Points on a hilly landscape, in no order, each with its height.
A ball rolls from a point to the lowest of its 2 nearest points, and stops where none of them is lower. Distance is the straight distance between rows; heights are no part of it.
fimod height 243: [ 1.30  1.66  1.90 -0.83  0.73 -2.03 -1.24  0.42  1.51  2.78 -2.90  0.14
  1.22 -1.22  2.89 -1.00  1.84  2.99  0.22  1.74  0.49]
kiru height 611: [ 0.07  1.48  2.84  2.35 -3.93 -2.17 -2.67 -2.48 -2.34  2.26  1.62 -3.27
  3.81 -0.08  1.68  1.73  1.65  3.07  1.51  1.38  2.17]
Fiv height 231: [ 4.50 -0.58  1.35 -2.82 -2.05  1.39  0.98  2.77  1.64 -3.78 -1.34  1.02
  1.83  1.36  0.15 -1.33 -0.52  1.71  0.29  1.99 -0.88]
domip height 583: [-1.75 -1.48 -0.75  1.53 -1.12 -0.41 -2.74  2.33 -0.86 -1.09 -1.17 -1.34
 -5.39 -2.20 -2.92  3.90  0.64 -2.16  1.15 -0.94 -0.04]
repi height 428: [-2.26  0.73 -0.69 -2.10  3.25 -1.18  1.98 -3.38  4.00  1.98 -4.57  2.72
  1.19 -1.09  4.52 -4.58  1.35  1.35 -0.88 -1.38  0.05]
nefa height 480: [-0.39  2.93 -0.03 -0.40  3.48  2.65  2.20 -2.91  3.42  4.31 -2.91  3.48
  3.40  0.69  0.86 -2.11  2.35 -2.49 -0.70 -0.53 -0.17]
Visal height 660: [ 2.32 -1.65 -0.70 -0.14 -2.20 -0.43  0.08 -2.02 -0.99  1.07  4.99 -3.56
  0.25  0.92 -2.17  0.55 -1.81  2.43 -2.81  3.15 -1.10]
Limu height 525: [ 1.13 -0.15  0.03 -0.83  2.58  1.35  2.58 -1.88  0.76  0.05 -0.84  2.64
  1.69  2.86  0.37 -2.04 -1.14 -3.07 -1.64  1.03 -1.74]
zored height 325: [-1.98 -2.15  1.53 -2.25  1.50 -0.32  0.00 -1.25  1.05  1.90  0.55 -0.35
 -0.94 -0.45  2.26 -0.30 -0.58  0.14  0.13 -1.84 -1.13]
dume height 560: [-3.89 -1.05  0.29  4.78 -1.83 -0.12 -3.53  0.89 -2.51 -2.42 -0.35 -2.24
 -4.05 -1.29 -2.14  4.38  0.00 -0.20  0.25 -3.16  0.38]
soke height 145: [-2.86 -0.27  1.41  0.56  3.62  0.89 -3.86  4.45 -1.80 -0.46 -1.45  0.43
 -2.02 -0.58 -1.05 -0.10  0.37 -3.69  2.32 -2.47  0.92]
Viso height 474: [ 1.70  0.50  0.96  0.53 -1.52  0.30 -1.50  3.54 -2.80 -0.89  3.30 -2.62
 -1.69 -0.86 -3.53  2.79 -2.51  0.67 -1.87  4.54 -0.04]
mulip height 257: [-0.28 -1.58  0.91 -4.32 -2.62 -1.65  0.95  0.49  6.69 -3.28 -2.46  1.24
 -2.84 -3.40  1.92  4.59 -0.28  4.79 -0.69 -1.64 -1.20]
Bub height 98: [-4.12 -1.03  1.03  2.25  0.58 -1.50 -2.21 -1.92 -2.57  0.98 -0.03 -2.14
 -1.99  0.19 -0.90  2.22 -0.86 -1.79  0.02 -1.18  4.45]
manu height 606: [-2.07  0.73 -0.96  2.27  1.13  1.82 -1.57  2.29 -2.46  0.86  2.46 -0.94
 -3.81 -1.03 -2.15  0.89 -0.07 -2.14  0.13  0.50  0.23]
dusa height 322: [ 2.36 -1.96  2.47 -1.39 -2.03 -4.42 -2.50  0.54  1.23  2.07  4.26 -1.71
 -2.45 -3.06  3.81  2.28  1.95  2.65  0.94  3.18 -0.15]
Papu height 490: [-2.26 -1.09  0.39  3.93 -1.19  2.70  0.57  2.14 -3.35 -2.43 -0.41 -1.45
  1.29  1.96 -0.03  2.03 -1.05 -3.06  1.23 -3.18  0.25]
Muted height 316: [ 1.57  0.23  0.43 -2.73 -0.39  3.15  3.35 -0.26  1.88  0.18 -1.68  3.43
  2.93  1.02  1.90 -0.25  1.36 -3.18  2.06 -1.46  2.34]
Fud height 255: [-0.12 -2.68  0.08 -2.91  1.34 -0.55 -1.09  1.87  0.15 -2.63  0.50 -0.17
  0.09  0.32 -2.92 -2.01 -4.46  0.88 -2.30 -0.15 -5.63]
viv height 600: [ 3.48 -2.40 -1.23  2.43 -2.83 -1.17  0.23  0.62 -0.72  0.37  1.61 -1.03
 -1.27  0.59  0.02 -1.62 -0.84  1.96 -1.29  0.22 -5.86]
Lepus height 555: [ 1.40  0.64 -1.50  4.21 -2.79  1.77  0.56  3.04 -0.85  1.56  2.04 -0.06
 -0.38 -0.67  0.22  0.62  0.66 -0.52  1.34  0.52 -2.66]
regu height 684: [ 1.75 -0.98 -1.46  5.10 -5.52  0.55  0.46 -0.17 -3.10 -1.42  3.00 -3.39
  1.40  0.76 -2.15  4.11 -1.41  4.77 -1.82  1.01 -1.03]
sesas height 221: [ 0.78 -2.82  0.53 -6.34 -0.21 -1.18  2.26  1.06  5.00 -6.38 -2.52  1.58
 -1.36 -1.21 -0.83 -0.69 -3.77  4.31 -3.05 -0.69 -2.70]
Fus height 706: [ 2.96 -0.78 -0.31  2.35 -4.79  1.14 -0.38  2.36 -2.63 -2.86  2.43 -1.70
  1.41 -0.21 -3.61  2.24 -0.69  2.82 -0.06  0.79 -3.87]
Zazu height 389: [ 3.33 -0.01  2.38  1.47 -3.86 -3.59 -1.77  2.84 -0.67  0.18  1.26 -1.73
 -1.44 -1.25  2.17  2.53  1.33  3.10 -0.52  4.00 -0.77]
Vuze height 301: [-4.51  4.62 -1.03  4.51 -0.35  1.00 -1.08  0.81 -0.62  3.01  0.72  1.64
  0.71  0.17  0.33  3.17  1.41 -4.81  3.45 -0.10  3.97]
tepu height 111: [-1.04 -0.70 -0.22 -2.83  5.29  0.03 -2.14  2.55 -0.25 -2.04 -2.96  2.19
 -2.21  0.54 -0.71 -0.98  0.18 -2.49  0.53 -2.23  2.94]
Guza height 297: [-2.02 -0.90  1.35  3.33 -2.99  3.68 -0.84  2.11 -2.50 -2.04  1.93 -2.93
  1.25 -0.59 -0.39  4.12 -2.91  2.16  0.02 -2.45 -4.00]
Pedi height 617: [-3.09  0.19 -4.27  4.11 -2.19  3.50  0.02 -1.01 -4.32 -1.24  5.45 -4.12
  0.51 -1.17 -1.30  2.67 -2.64  1.26 -0.74 -0.42  0.16]
lilu height 440: [ 0.75  1.50 -5.09  4.65  1.41  3.18  1.99 -2.08 -4.41  0.89  1.36  1.20
  1.96  2.08 -5.46 -2.97  1.10 -0.50 -0.44  0.57  1.73]
puro height 293: [-1.68  0.20  1.63 -4.20 -0.83 -1.36 -0.25 -0.79  5.54 -0.21 -2.05  1.32
 -2.11 -2.18  1.82  4.22  0.04  1.93 -0.42 -0.80  2.47]
zos height 334: [-1.19 -1.42 -1.64 -0.86  4.08 -2.52  1.19 -1.20  2.86  1.44 -0.69  3.44
 -3.89 -1.65  1.50 -3.28  1.12 -0.53  0.02 -0.34 -1.42]
kuv height 311: [ 0.64  0.38  0.90 -0.59  5.32 -2.22 -0.53 -0.81  0.25  2.18 -0.87  2.79
 -1.16 -0.12  1.82 -4.23  0.84 -0.42  0.24  0.54 -0.92]
vus height 547: [-1.84  2.39  2.06  4.57 -2.79 -1.14 -1.97  0.04 -2.97  1.89  1.57 -2.60
  0.26 -1.20  1.16  2.70  1.60  2.19  1.48 -0.48  1.86]
donez height 584: [-1.75  0.05  1.51 -0.34  0.43  1.07 -0.18 -4.13 -0.70  1.49 -1.68 -2.93
  2.92  1.77 -0.01 -1.23 -0.90 -0.28 -3.01 -0.19  0.43]
Saz height 242: [ 1.71 -1.56  1.64 -4.06  0.69 -4.88  1.40 -0.60  3.75 -1.03  0.38  1.17
 -2.83 -0.56  7.18 -3.66 -0.60  3.86 -1.46  2.53  0.71]
Biviv height 679: [-0.82 -0.44  0.54  1.59 -3.60  0.56 -1.61 -4.37 -3.99  2.72  4.62 -4.71
  2.85 -1.40  1.86  2.37 -0.16  3.16 -0.23  1.78  0.77]
tuk height 379: [-1.80  2.54 -0.85 -1.55  6.39  1.28  1.69 -0.21  2.26 -2.52 -4.60  5.40
  1.22  1.27  1.77 -3.65  3.56 -1.62  1.18 -3.40  1.34]
pafos height 798: [ 0.49  0.20  0.71 -0.40 -1.16  0.95 -0.46 -3.85 -2.54  3.47  4.06 -2.52
  2.08  2.07  1.67  0.12 -1.56 -1.04  0.59  4.68  2.46]
raro height 535: [-4.23 -0.13 -2.04  3.94 -0.83  0.65 -3.27 -0.06 -2.80 -2.47  1.38 -3.95
 -1.15 -0.42 -5.46  2.94 -1.41  1.70 -1.69 -1.21 -0.23]
raz height 26: [-1.04  0.06 -0.44  1.37  0.58 -2.63 -1.47 -0.98 -0.61 -0.34 -1.58 -0.08
 -3.75  0.32 -2.86  0.72  1.08 -2.35  0.00  0.28  4.20]
geked height 283: [ 0.11 -1.73  1.78 -3.71  0.39 -3.85  1.22 -2.41  1.97  0.71 -0.04  1.13
 -0.38  0.30  5.72 -1.48 -1.09  0.75 -0.20  0.47  0.36]
kal height 551: [-0.79 -0.88  1.19 -1.50  1.21  3.09 -0.02 -0.25 -0.78 -1.51 -0.61 -1.06
  4.53  3.43 -0.66 -2.05 -3.98 -1.28 -2.02 -0.59 -3.83]
beme height 382: [-1.39  2.51  0.18 -0.28 -1.58  1.36  0.52  0.03  1.61 -0.25 -2.14 -2.75
  1.07  1.01 -3.02  2.66  1.14 -0.30 -1.86 -1.07  2.73]
kure height 406: [-1.95  2.08  1.25 -1.46  4.57  3.03  0.28 -0.27  0.28 -1.97 -3.91  3.32
  4.27  2.98  0.37 -1.96  2.42 -3.43 -0.03 -2.52  1.99]
Kovat height 381: [-2.14 -0.49 -1.28 -1.54  1.22 -2.14  1.57  2.16  5.64 -0.93 -2.99  3.21
 -4.97 -2.83  3.35 -1.77 -0.42  2.74 -1.29 -3.48 -2.29]
kase height 227: [-1.11 -2.64  2.08 -0.58 -1.52 -3.32 -2.42 -1.24 -0.13  2.39  3.52 -0.68
 -4.72 -2.46  1.90  3.41  0.78  0.14  2.62  0.37  1.04]
Dov height 234: [ 1.10  1.76  1.26  0.98 -1.51  1.73 -2.52  1.96 -1.47  1.50 -0.08 -3.21
  1.99 -0.70 -2.30  0.16 -1.52  3.61 -2.33  1.17 -1.75]
Tib height 398: [-0.98  1.71 -0.05  3.75 -1.43  0.45 -1.39  0.61 -5.34 -1.22  4.10 -3.61
  0.28 -0.03 -1.23  1.14 -0.76  2.20 -0.29  3.29  2.47]
meve height 320: [ 2.54 -0.03 -3.14 -2.21 -0.76 -0.68  3.58 -2.03  2.41  3.08 -1.10  3.67
  1.11 -1.52  1.88 -2.44  3.93  0.83  2.53  0.67  0.69]
ker height 180: [-3.09  1.48  0.60  2.01  2.72  2.37 -2.41  3.88  0.10 -0.35 -3.42  1.28
 -0.20  0.38 -1.41 -0.07  1.52 -2.81 -0.62 -5.64 -0.63]
zap height 187: [ 1.46  0.99  3.07 -0.62 -1.04 -0.93 -2.07  0.20  1.72  1.60 -2.03 -2.37
  0.70 -0.73  0.30  1.38  0.90  4.90 -2.33  1.62 -2.13]
kifil height 264: [-1.42  0.36  1.51  0.25 -0.90  3.10 -2.37  2.92 -1.74  0.21  0.90 -4.26
  2.91 -0.41 -2.01  2.05 -3.06  3.20 -2.75 -0.84 -4.58]
nit height 748: [ 0.52 -1.86  0.98  1.54 -1.94 -4.72 -2.06  2.44  0.25 -2.50 -2.49 -0.66
 -1.61 -0.39 -1.55 -0.50  1.05  3.95 -0.57 -1.48 -0.91]
gafit height 156: [ 1.11 -1.15 -1.83 -4.78  1.39 -4.29  2.16 -0.09  2.41 -2.27 -2.13  3.34
 -2.21 -2.01  2.72 -3.40  1.88  4.17  0.94  0.81  4.04]
Bib height 318: [ 0.63  0.69 -2.63 -0.31  1.85 -0.54  1.59 -0.76  0.73  0.23 -2.29  1.82
  0.43  0.60 -2.39 -2.24  2.54 -1.27  1.03 -2.13  1.66]
dat height 454: [-0.24  1.70 -1.40 -0.54  5.41  0.19  2.92 -5.27  4.17  2.01 -4.15  4.49
  1.84  1.23  2.09 -3.98  2.69  0.07 -1.66 -2.15 -0.31]
Kulu height 272: [-0.43 -2.80  2.57 -3.58  2.56 -4.20 -1.25  1.25  1.10 -1.49 -0.45 -2.07
 -0.55  1.28 -0.02 -2.51 -4.07  3.02 -2.70  1.30 -4.93]
gami height 654: [-0.91  1.13 -3.71  4.15 -5.05  2.99  0.83 -1.64 -3.63 -2.01  3.05 -4.32
  3.63 -0.38 -1.88  2.14 -1.61  3.92 -1.77  0.66  0.81]
tutos height 367: [ 0.63 -0.07 -4.74  1.28  0.37  2.28  0.84  0.17 -1.65  0.38 -0.35  1.66
 -0.06  0.30 -6.25 -1.32  2.30 -3.32  0.80 -2.99  0.61]
fuf height 678: [-1.48 -2.01  1.77 -0.26 -1.26 -0.65 -0.62 -1.34 -1.15  0.26  2.22 -3.30
 -1.35  1.12 -0.44  2.94 -3.04  0.89 -2.25  1.05  0.16]
mibas height 233: [ 0.53 -1.13 -1.34 -1.81 -1.77 -0.92  1.77 -2.70  1.25  3.49  0.96  2.17
  0.13 -1.88  1.23 -0.66  1.36 -2.30  2.89 -1.31  1.01]
Lifu height 298: [-3.85  3.37 -0.03  4.18  3.43  1.28 -1.28 -1.39 -2.89  2.58  1.96  3.33
 -0.04  0.64  0.30  1.90  2.17 -5.07  3.06 -1.07  2.99]
Paba height 317: [ 2.58  0.83  1.64 -3.35  1.64  2.36  0.95  1.03 -0.36 -0.26 -1.80  1.06
  2.58  1.40 -0.22 -0.47 -0.04 -3.51  1.63  1.34  2.88]
Ruret height 882: [ 0.17  1.27  0.03 -4.64  2.68  1.19  3.54  1.06  5.23 -3.28 -2.85  3.32
 -0.32  1.10  3.80 -3.30 -1.95  0.02 -1.97  1.73 -0.77]
tevo height 613: [-0.48  1.93  0.01 -1.39  2.25  1.55 -0.30 -6.44 -0.04  1.21 -3.93 -1.80
  5.28  2.81 -0.69 -3.61 -0.99 -0.57 -3.14  3.19  2.54]
nebu height 868: [ 1.19  2.78  2.75 -4.52  0.87  0.19  0.61  0.28  3.55  1.97 -0.96  2.66
  2.46 -2.41  6.48 -1.51  0.77 -0.69  1.51  1.53  0.71]
Zapu height 165: [ 1.53  1.07  1.15 -4.21  2.39 -2.33 -1.06  4.56  1.33 -2.19 -3.07 -0.17
 -2.41 -0.40 -1.29 -0.34 -0.70  2.55 -0.73  0.76  0.66]
Vimuv height 136: [-0.93  0.23  0.63  0.71 -1.62 -2.70 -0.88 -1.20  0.22  3.78  2.54  0.39
 -2.60 -2.21  0.97  1.25  1.21 -2.33  2.45 -0.35  0.96]
bazif height 850: [ 0.87  1.37  2.46 -3.24  0.14  0.46  0.52 -3.58  1.21  2.22 -0.71 -0.45
  4.32  0.68  4.48 -1.05  0.54 -0.65  1.50  2.02  0.34]
Gafo height 273: [ 3.54  0.52 -1.03 -1.80 -0.59  1.06  1.15  2.78  1.44 -1.18 -2.35  1.58
  0.09 -0.36 -1.46 -0.81  1.74 -0.14  0.49 -1.57  0.63]
Bosi height 604: [ 1.92  1.35 -0.58  1.22 -2.32  2.54  1.35 -2.07 -0.66  3.14  0.52 -1.18
  3.23  0.58 -1.49 -0.42  1.62 -0.85 -0.09  0.97 -0.93]
rivu height 342: [-2.66 -1.53  0.68  1.34 -2.02  4.04 -0.82  1.01 -3.94 -1.58  3.41 -2.95
 -0.52 -1.80 -0.29  5.31 -1.55 -0.68  2.15 -1.88 -1.05]
doro height 565: [-1.98 -1.08 -0.58 -1.03  0.78  3.00  0.03 -2.03 -1.59 -0.15  0.19 -1.58
  1.82  1.76 -2.06 -1.39 -1.39 -1.54 -2.85 -2.98 -1.38]
rabeb height 359: [-2.49 -4.19  1.87 -3.17  0.16 -0.13 -0.76 -0.02  1.01 -0.22 -1.07  0.69
 -0.56 -1.36  2.04 -0.63  0.96  2.21  0.61 -4.93 -1.47]
lipop height 498: [-0.20  2.32  2.07  3.96 -5.20 -0.28 -1.43  1.94 -1.14  1.18  2.67 -2.80
 -0.70 -2.45  0.36  5.68  0.00  1.62  1.13  0.37 -0.06]
Gati height 403: [ 0.53 -1.78 -0.86  0.27 -2.73  3.14 -0.39  0.33 -5.00 -0.72  3.52 -1.54
  1.27 -1.62 -1.91  2.96 -1.31 -0.44  2.28  0.68  2.00]
zasar height 505: [ 3.20  1.97 -1.28  0.40  1.88  0.79  3.00 -2.82  2.62  2.91 -1.67  2.83
  1.68  2.10  1.03 -2.85  1.88 -2.13 -0.60  2.19 -0.93]
gul height 404: [ 0.04 -0.29 -5.58  4.35  1.47  2.70  2.46 -2.18 -3.09  0.08  0.34  1.90
  1.49  3.64 -6.22 -2.43  1.23 -3.03 -1.63 -2.80 -1.36]
Pasa height 355: [ 0.75  1.59  2.34 -1.38 -1.33  1.71  0.49  1.55 -1.58 -0.54  1.37  0.94
  1.49  1.83  2.21  1.00 -0.66 -2.98  2.73  1.50  1.88]
Galak height 443: [ 2.91 -0.27  2.14  3.05 -4.00 -1.66 -2.04  0.62 -1.79  0.33  5.62 -2.54
 -1.85 -0.64 -0.38  4.85  1.19  2.75  0.11  3.25  0.03]
ren height 765: [-1.23  2.44 -1.08  2.90 -1.00  2.54 -0.33 -2.18 -4.23  2.29  6.25 -1.40
  3.72  0.29  3.14  0.54 -1.89 -1.09  2.49  4.45  2.07]
kan height 622: [ 3.48 -3.50  0.90  0.65 -2.41 -4.09  0.35  0.04  0.58 -0.51  1.82 -0.27
 -2.02  0.36  2.15 -2.03  0.34  1.45 -0.28  2.18 -2.01]
maba height 278: [ 3.71  1.29  0.80  3.78 -2.73 -1.20  1.33  0.40  0.14  1.22  0.07 -1.16
  0.10  2.14  0.84  0.28  0.29 -1.09 -0.63  3.73  1.30]
livoz height 140: [ 3.97 -1.27  1.55 -3.08 -1.49 -2.09  1.07  0.62  3.16  0.10 -1.01 -1.12
  0.07 -1.67  1.00 -0.16  0.00  4.30 -1.93  1.57 -2.22]
torom height 445: [-0.93  0.79  1.13  1.69 -2.08  0.31 -1.88  2.50 -3.70 -0.96  2.30 -4.29
 -1.42  0.06 -3.14  4.95 -0.63  3.03 -0.21  2.07  2.56]
gita height 239: [ 2.73 -3.68  0.28 -4.53 -0.28 -1.58  1.02  1.32  2.80 -5.50  0.51 -0.48
 -0.94  0.55 -2.66 -0.13 -4.37  1.75 -3.15  0.92 -5.04]
kir height 499: [ 2.36  1.45 -2.87  4.09  1.92  1.24  1.53 -5.26 -2.49  1.95  0.31  0.70
  2.94  2.44 -1.79 -3.09  2.93 -1.41  0.97  1.87  1.24]
vab height 431: [-0.98  3.89  1.78  2.27  2.64  1.86  0.40  1.38 -0.50 -0.87 -3.23  2.85
  2.34  2.46  1.14 -0.62  1.23 -4.01  0.69 -1.89  1.85]
Geb height 424: [-1.76  3.15 -0.28  5.17  0.01  1.58  0.44  1.22 -0.85 -0.21 -2.81 -1.22
  0.21  2.03 -2.92  1.19  1.12 -1.89 -1.55 -1.68  1.15]
nuvo height 110: [ 3.16  1.34  0.39 -2.35 -3.79 -2.96 -0.55 -1.44  1.96  2.26  1.07  0.11
  0.47 -0.93  2.03  0.29  3.06  1.68  1.68  3.38  3.50]
ropo height 585: [-2.88 -0.55 -1.54  2.10 -0.03  3.07 -0.03 -2.38 -3.99  0.94  3.17 -3.10
  1.21  0.96 -2.31 -0.05 -2.60 -1.20 -1.29 -1.89 -0.08]
pinav height 640: [-1.13  2.21  0.95  0.98  4.42  2.67  1.01 -6.81 -0.97  4.00 -0.93 -0.62
  3.94  2.71  1.53 -2.91  0.54 -2.10 -1.55  2.70  0.46]
Vid height 335: [ 1.79  1.93 -0.42  5.21 -0.49 -0.96  0.18  0.11 -3.46  1.00  2.53 -2.69
  0.47  1.99  0.18 -1.17  0.70 -0.42 -0.10  2.17  1.28]
tebem height 238: [-2.48 -1.43 -1.03 -1.42  0.25  1.60  1.21  1.31  3.92 -2.56 -3.21  2.17
 -0.67 -0.76 -0.04  0.49  0.28 -2.71 -0.94 -5.92 -2.27]
buli height 522: [ 1.32 -1.99  0.08  1.85 -2.36  2.03 -0.06  3.74 -2.23 -1.87 -0.02 -0.37
 -0.95 -0.78  0.02  1.41 -0.09 -2.95  2.09 -1.97 -3.07]
Lodib height 224: [-3.50  2.69  1.62  2.62 -2.17 -0.57 -1.97 -0.55  0.83  4.38  2.49  0.49
 -1.51 -2.21  0.98  3.88  0.72 -3.85  2.98  0.87  3.11]
sos height 220: [ 2.98  1.97  0.67  1.56 -3.79 -2.48  1.17  1.21  2.44  0.96 -1.09  0.79
 -1.04 -0.33  0.76  1.86  2.53 -0.48  0.53  2.00  2.48]
Felag height 79: [-0.57 -0.87 -1.37 -1.69  3.73 -3.83 -1.17  1.21  0.73 -0.62 -1.47  1.48
 -4.77  0.67 -1.37 -0.77  0.87 -2.59  0.57 -1.14  3.38]
Rigaf height 720: [ 3.31 -2.93 -0.22 -1.05 -2.11 -0.43 -0.88  3.19 -0.75 -2.49  0.48 -1.41
 -0.39 -0.20 -3.43  2.48 -1.10  2.65 -0.82 -0.40 -3.60]
tubeg height 249: [-2.28  0.19 -0.56  1.63  4.16 -0.04 -1.13 -2.03 -0.37  3.05  1.09  3.82
 -1.98 -0.12  0.71  0.52  1.72 -6.40  4.50 -1.93  2.24]
nusu height 329: [-2.35 -3.72  1.18 -4.43  2.28 -2.05 -2.64  1.78  0.60 -3.06 -2.06 -0.38
 -1.06 -0.38 -0.77 -2.16 -0.83  2.42  0.68 -3.76 -2.30]
Zereg height 824: [ 0.96  0.74  2.06 -0.96 -1.93 -0.34 -1.32 -2.79 -1.97  3.11  2.78 -1.05
  2.85 -0.31  4.62 -0.64 -0.40 -0.71  2.25  2.89  1.21]
Nudar height 358: [-0.85 -1.22 -1.88 -0.76  1.18 -2.02  0.20  1.13  3.85  1.05 -1.12  3.04
 -3.98 -3.03 -0.79 -0.85  1.24  0.82  0.10 -2.00 -1.21]
Gapu height 207: [-2.91 -0.63 -1.39  1.10  1.25  0.49 -1.47  2.34  1.15 -2.62 -3.27  0.57
 -1.61  0.19 -2.75 -0.76  0.03 -3.02 -0.90 -5.73 -2.60]
mir height 558: [ 2.68  1.95 -2.08  2.06 -0.98  2.07  1.76 -3.64 -2.67  4.21  2.19  1.09
  3.33  0.18  0.71 -1.74  2.01 -2.69  1.99  2.48  0.59]
Goti height 400: [-2.16  0.65  0.95 -2.08  2.05 -2.06  2.44  0.14  5.13  1.05 -3.44  3.75
 -1.92 -2.40  6.07 -1.42 -0.26  1.62 -1.03 -0.96 -2.11]
diliz height 643: [ 4.17 -3.81  1.35 -0.59 -2.62 -2.19  1.62 -2.11  0.01 -1.36  2.96 -2.44
 -0.52  2.11  0.12  0.77 -1.18  1.59 -2.24  2.98 -2.24]
kam height 724: [-2.50  1.23 -1.57  2.83 -2.51  1.22 -0.37 -3.48 -4.54  3.30  6.65 -3.55
  1.60 -1.26  2.67  0.46 -1.17  1.59  1.15  1.38  1.93]
Pugi height 225: [ 0.75 -2.23  1.12 -3.34 -0.75 -0.03 -0.68  2.99  4.30 -4.39 -2.41  0.78
 -2.78 -3.13  0.78  2.54 -1.61  1.83  0.54 -2.85 -3.24]
pegi height 296: [ 0.09 -3.75  1.80 -5.40  1.89 -3.18 -1.24  0.58  1.42 -3.32 -1.04  0.10
  0.99  0.75  1.73 -2.48 -2.44  4.73 -1.03 -0.52 -2.43]
rima height 629: [-1.05  1.38 -2.65  4.66  0.79  2.80 -0.89  2.88 -5.37  0.73  4.08 -0.59
 -0.20  0.15 -2.19 -1.12 -0.89 -1.18  1.56  1.54 -0.89]
Vum height 489: [ 0.89  0.89 -1.40  1.99  0.27  0.61 -2.40  4.80 -2.77 -1.58  0.73 -1.32
 -1.79 -0.22 -6.80  0.13 -3.00 -0.05 -1.08  2.72  0.30]
vake height 154: [-3.28 -2.08  1.82 -0.53  3.74 -0.61 -2.47 -1.49 -2.63  0.47  0.22 -0.22
 -2.04  2.30  0.46 -0.06 -1.46 -3.90  0.53 -3.12  3.13]
kip height 237: [ 3.32  1.29 -0.88 -3.39 -1.79 -2.37  0.99 -2.12  3.85  1.94 -0.36  2.84
  1.46 -2.29  3.53 -1.76  4.10  1.79  3.11  1.29  2.91]
lag height 665: [-1.20 -0.12 -1.51  0.90  2.57  2.43  1.20 -6.45 -2.97  2.45  1.96 -1.30
  4.23  2.26 -1.99 -3.03 -1.10 -2.78 -1.19  1.23 -0.96]
Nas height 138: [ 0.69  1.17  0.94 -1.84  4.40 -1.24 -0.05  4.91  1.55 -2.93 -4.00  2.57
 -1.72  1.01 -1.52 -2.24  1.04 -1.32  1.03  0.69  1.81]
Lal height 356: [ 0.73  1.50 -2.08 -1.61  4.61  0.12  3.69 -0.24  3.40 -1.34 -3.92  5.34
  0.36  0.60 -0.86 -2.52  2.91 -2.46  0.44 -0.67  2.10]
merig height 195: [-0.03 -1.40 -0.29 -4.66  0.34 -1.15  0.37  4.12  4.08 -4.92 -3.02  1.73
 -2.32 -3.01 -0.11 -0.43 -1.11  3.79 -0.59 -0.50  0.09]
tidib height 876: [ 0.52  2.43  1.63 -6.15  3.75  1.45  2.39 -0.71  3.86 -0.36 -2.23  3.69
  1.34 -0.25  3.82 -1.55 -0.91 -1.19  0.63  1.84 -0.35]
rudon height 285: [ 1.75  1.33  1.02 -0.89  2.17 -1.82 -1.05  1.65  1.86  2.44  0.11  1.03
 -1.37 -0.33  2.90 -3.63  0.35  1.45 -0.35  3.93 -0.71]
beru height 337: [-1.58  1.30  0.95 -2.22 -0.82 -1.09  0.14 -1.84  3.61  1.27 -1.98 -0.80
  0.30 -0.88 -0.70  3.28  0.74 -1.72 -0.74 -0.81  4.97]
Zav height 512: [-0.86  0.90 -4.76  3.84 -1.07  0.91 -1.78  1.69 -3.19 -0.58  0.82 -3.26
 -0.83  0.29 -6.21  0.90 -0.67  0.62 -1.56 -0.06 -0.80]
zapit height 201: [-1.62 -0.94  0.87 -0.36  4.16 -0.42  0.75 -2.43 -0.80  0.81  0.03  3.19
 -0.56  2.62  2.11 -0.46  0.89 -4.58  3.12 -2.81  2.67]
pekuf height 582: [ 3.01 -1.19 -2.67  2.50 -1.30 -0.44  2.29  2.55  0.54  0.95  1.07  0.69
 -1.89  0.01 -1.72 -2.07 -0.08 -1.01  0.34  1.13 -4.51]
lugim height 189: [ 4.49 -1.92 -0.56 -4.15 -2.25  1.04  1.68  1.06  0.29 -0.31  1.26 -0.17
  1.09  0.01  0.63 -2.43 -0.68  1.51 -0.58  2.33 -3.23]
fitet height 732: [ 2.65 -1.81 -0.71 -0.39 -2.90 -1.43 -0.39  3.01  0.73 -4.68 -2.86 -0.56
 -1.57 -0.45 -4.23  1.17 -0.08  3.91  0.43 -2.43 -2.80]
bugo height 274: [-0.48 -1.90 -1.02 -3.71  0.20  2.40  3.01 -0.53  2.42 -0.15 -1.90  3.05
  0.62 -1.45  1.28  1.23  1.24 -3.48  1.00 -3.99 -0.14]
fepe height 539: [ 0.72 -1.30 -0.93  1.03  1.04  0.78  2.04 -1.08  1.29 -1.77 -1.39 -0.07
  1.45  4.00 -2.19 -2.11 -4.20 -2.67 -2.64 -0.44 -4.77]
pota height 202: [ 0.68 -2.99  0.48 -3.42  0.27 -5.71  2.03  1.15  2.53 -2.82 -0.94  1.71
 -4.27 -1.66  3.21 -2.86  0.44  4.18 -0.49 -0.10  1.56]
Begot height 458: [-2.88  2.87 -2.16  6.14 -0.07  3.74 -0.46  2.70 -3.44 -2.94 -0.02  0.53
 -0.09  1.37 -1.98  1.37 -0.54 -3.53  1.23 -2.10  1.00]

For each start below, name the point where the ball stops.
Muted | raz
zasar | livoz
Zereg | Vimuv
Zav | nuvo
Ruret | livoz
lilu | livoz
kure | livoz

Call two points neighbours if one is among the 2 nearest of the other. Go from one point of each pair to the other, from neighbour to neighbour, staying as low as possible. Name the highest point that can't be avoided.
raz / nuvo | meve
livoz / gafit | Gati
nuvo / gafit | rabeb
Vimuv / merig | Vuze
